Each scene shows the same named points in several views. A view is turned or mirrored, shifted and resized as a whole, has a little noise and may leave points out.

Scene 1
View 1
Rel: [ 10  16   9  11 -14 -14   6   6  12   2 -16  -9  -1  -4  -7  11  -6   4
   4 -12 -24  17]
sifu: [  3  14  14   9 -38 -23  12   3   6   7   0   6  -7   2 -19  -5 -13  33
   9  -3 -36  25]
lasi: [ 12  20   6  10  -9   0   4   9  16   1 -19 -12   3  -9 -14  13  -3   5
   0 -10 -21  15]
bipu: [ 13  16   6  15 -15  -9   1  11  12   1 -18  -8  -3  -8  -4  12  -6   5
   1 -11 -21  18]
gamef: [  4  16  10  11 -40 -15   9   5   8   6  -1   7  -7  -2 -21  -5 -14  37
   6  -1 -36  25]
Figo: [ 15   2   3  33 -38 -37 -10  20  -3   1 -13  13 -28  -9  29   7 -18  16
   0 -10 -24  29]
vibel: [ 15  16   2  20 -17  -4  -5  17  12  -1 -19  -5  -7 -14  -1  11  -7  10
  -3 -10 -20  20]
Tovi: [  5  11   9  20 -52 -25   4  11   2   6   2  17 -18  -4  -9 -10 -20  46
   5   0 -38  32]
podo: [  8  17   5  17 -36  -6   2  13  10   3  -7   5  -9 -10 -15  -2 -13  35
   0  -2 -30  25]
Tur: [  5  19   9  11 -42  -6  10   7  10   5   0   6  -6  -5 -28  -8 -14  44
   4   2 -37  26]
pufed: [ 10  20   5  14 -24   0   3  12  14   1 -12  -4  -3 -11 -16   5  -8  22
  -1  -5 -26  20]
loz: [ 11  21   4  14 -25   4   2  13  14   1 -12  -4  -4 -12 -19   3  -9  26
  -3  -3 -26  21]
View 2
Rel: [-23  -6 -16  -4   0   6  12   2  26 -12  -3  16   3   2  -1   8  -4   7
  -4  10  -2  12]
Figo: [-28   5 -17  19  -5  -9  -3  19  37  -6 -19  -6  17  24  16  12  -8  -2
   0  -7  -7   0]
lasi: [-18  -7 -18  -7   2   6  11  -7  25 -19  -4  21   1  -4  -3   9 -10  10
  -6  14   2  11]
Tur: [-25   9 -18  11  -1  28  20  14  27   5  10   1  -9   6  -8   0  -6   3
 -19  17   6  -9]
loz: [-18   4 -20   6   1  15  12  -2  29 -13   0  12  -3   1  -4   7 -14   7
 -14  16   7  -2]
Tovi: [-29  13 -17  21  -4  18  14  24  32   9   2  -9   0  18   1   1  -5  -2
 -15   6   1 -11]
pufed: [-19   2 -19   5   1  14  13   1  29 -11   0  11  -2   2  -4   6 -11   7
 -13  15   5   0]
gamef: [-27   7 -17  10  -1  21  19  15  28   4   6   1  -5   8  -5   2  -3   2
 -15  12   2  -4]
sifu: [-29   4 -15   7  -2  20  20  18  27   6   6   1  -4   9  -4   1   1   2
 -12  10  -1   0]
View 3
sifu: [ 17 -12  -3   9  17 -16  12  10  -2  -8  -3  -1  -2   7  -1   9  -4  18
  17  -4   9   3]
loz: [ 15  -2  -7   3  13  -2   4  -8  10 -10  -6   3  -5   8  -1  17  -1  19
   5   1   9   3]
vibel: [ 11  -6 -13   0  12   5  -8  -8   7  -2  -3   6   0  -1   0  14  -3  19
   1   7   6   9]
Figo: [  0 -28 -14   8  16  -5 -13  18   6   5  -2   8   1 -14  -7   7  -3  29
  10  14  -2  11]
Tur: [ 17  -8  -1  10  16 -15  16   6   8 -16  -7   0  -8  12  -3  14  -2  22
  15  -4  10  -2]
Rel: [16 -4 -9  1 13  0 -3 -6 -4  0 -1  2  4  2  3 10 -5 12  6  2  8  9]
gamef: [ 16 -10  -3  10  17 -15  12   8   3 -11  -5   0  -5   9  -3  12  -3  20
  15  -3   9   1]
podo: [ 13  -9  -6   8  15  -9   7   3  10 -11  -7   3  -6   6  -4  14  -1  23
  10   1   7   1]
Tovi: [ 10 -21  -3  14  19 -21  13  21   7 -11  -6   1  -7   4  -7  10  -2  28
  20   0   5   0]
bipu: [ 14  -4 -12   0  12   3  -6  -8   0   0  -1   4   3   1   2  12  -4  14
   4   5   8  10]
pufed: [16 -3 -7  4 14 -3  4 -6  7 -9 -5  3 -3  7 -1 15 -2 18  6  0  9  3]
lasi: [ 17   3 -10  -2  11   5  -4 -15   0  -2  -1   2   3   5   4  14  -4  11
   2   2  10   9]
View 4
gamef: [ -3 -13  -2  16  11   3  -6   5  -7   5  -8 -13  -4  11  11  -4 -11  -5
  25  -5   2  -4]
bipu: [ -7  -6   1   7   2   3   0   9  -7   2 -10 -15  -5   3   1 -14   9 -12
  20 -13   3   6]
pufed: [ -8  -9  -2  13   7   5  -2  10  -8   7 -14 -15  -1   7   7  -9  -2 -10
  24 -10   4   5]
lasi: [-10  -6   0  12   0   3   1  10  -7   3 -13 -15  -4   5   2 -14  11 -16
  23 -12   6  10]
Figo: [  1  -7   1  -9  11   6  -7   1  -9   4   4 -19  -4  -7   2 -13  -1   5
   8 -17  -8  -9]
sifu: [ -1 -13  -2  16   9   1  -6   4  -6   1  -4 -12  -7  12  11  -4  -9  -5
  24  -4   1  -6]
loz: [ -9  -9  -2  13   8   6  -2  10  -8   8 -16 -15   0   7   7  -9  -2 -10
  24 -11   5   7]
podo: [ -6 -10  -2  12  10   6  -4   8  -8   7 -12 -15  -1   7   9  -7  -7  -5
  22  -9   3   1]
Rel: [ -6  -7   0  11   2   1   0   7  -6   0  -8 -14  -7   6   2 -12   8 -13
  22 -11   3   4]
vibel: [ -9  -5   0   4   5   5   0  10  -8   6 -12 -17  -1   0   2 -14   7 -10
  19 -15   2   7]
View 5
gamef: [  3  -3   1 -21  -7 -17  -6   5  -6  -7  -1  19   8   5   5   5   2  -6
   8   2  -4  10]
Rel: [  2  -3  -2 -17  -4  -3   1   8   3  -6   5   5   2   5  -3   3   0   4
  18   4  -7   8]
Tovi: [  0  -5   0 -17  -6 -23 -10   2  -6  -7  -6  20  13   6  10   5   2 -11
   0  -4  -1   8]
sifu: [  2  -7   2 -24  -6 -17  -6   6  -8  -7   0  14   8   2   6   8   3  -6
   8   1  -6  10]
Tur: [  4   0   1 -25 -10 -19  -6   6  -9  -6   0  25   8   5   5   4   2  -7
   9   5  -3  13]
pufed: [  3   2  -2 -18  -8  -9  -1   8   0  -5   3  18   3   8  -2   1  -1   1
  15   6  -4  10]
podo: [  2   1  -1 -17  -8 -14  -4   6  -2  -5   0  21   7   9   2   1   0  -4
   9   2  -2  10]
Figo: [ -4  -8  -5   1   2 -12  -8   0  11  -7  -8   2  12  12   6   0  -4  -3
   0 -12   0  -1]
lasi: [  3   1  -3 -17  -6   0   3   9   5  -5   8   9  -1   7  -7   0  -1   7
  22   8  -7   9]
bipu: [  2  -1  -4 -13  -4  -2   1   7   6  -5   5   7   1   8  -4   0  -2   5
  17   4  -5   7]
vibel: [ 1  2 -5 -9 -5 -3  0  6  8 -4  2 11  3 11 -4 -3 -4  5 16  3 -3  6]
View 6
Tovi: [-36  23   3  34  -1  -6  -4 -35  17  20 -10 -10  -6 -13 -12   0   2   1
  11  11 -22 -16]
Tur: [-28  21   7  36  10  -5 -15 -23  11  23 -11  -8  -6 -12 -18  -7  -2  -6
  -1  11 -26  -8]
vibel: [-24  17  12   7  -1   2 -18  -6   6  11   3  -4   2  -3  -6  -2  -3   9
  -2   3  -3   2]
lasi: [-24  13  11   6  10   0 -23   3   1  14   3  -5   4  -6 -13  -6   0   3
 -12   0  -6   3]
pufed: [-25  18  11  20   8  -1 -20 -10   7  17  -3  -5  -1  -7 -13  -6  -3   1
  -6   6 -14   0]
podo: [-27  21   9  27   4  -2 -15 -20  11  18  -6  -6  -4  -8 -12  -4  -4   1
   1   9 -17  -4]
loz: [-22  19  12  21   6   0 -22 -10   6  17  -3  -5  -2  -5 -12  -7  -6   1
  -6   8 -14   2]
bipu: [-27  14   9   5   5   0 -17  -3   4  13   3  -6   3  -6  -9  -3   1   7
  -6   0  -4   0]
Figo: [-39  21   3   6 -17  -2   2 -29  16   8   1  -8   0  -6   3  10   5  18
  18   3   1 -13]
Rel: [-30  13   7   7   9  -1 -16  -3   4  15   2  -7   4  -9 -13  -4   5   4
  -8  -1  -7  -4]

In a view up to two points have been moved. Name them for each view, in the order of its rows, or write none.
view 1 | Rel, pufed
view 2 | Tur
view 3 | Tovi
view 4 | podo
view 5 | gamef
view 6 | none
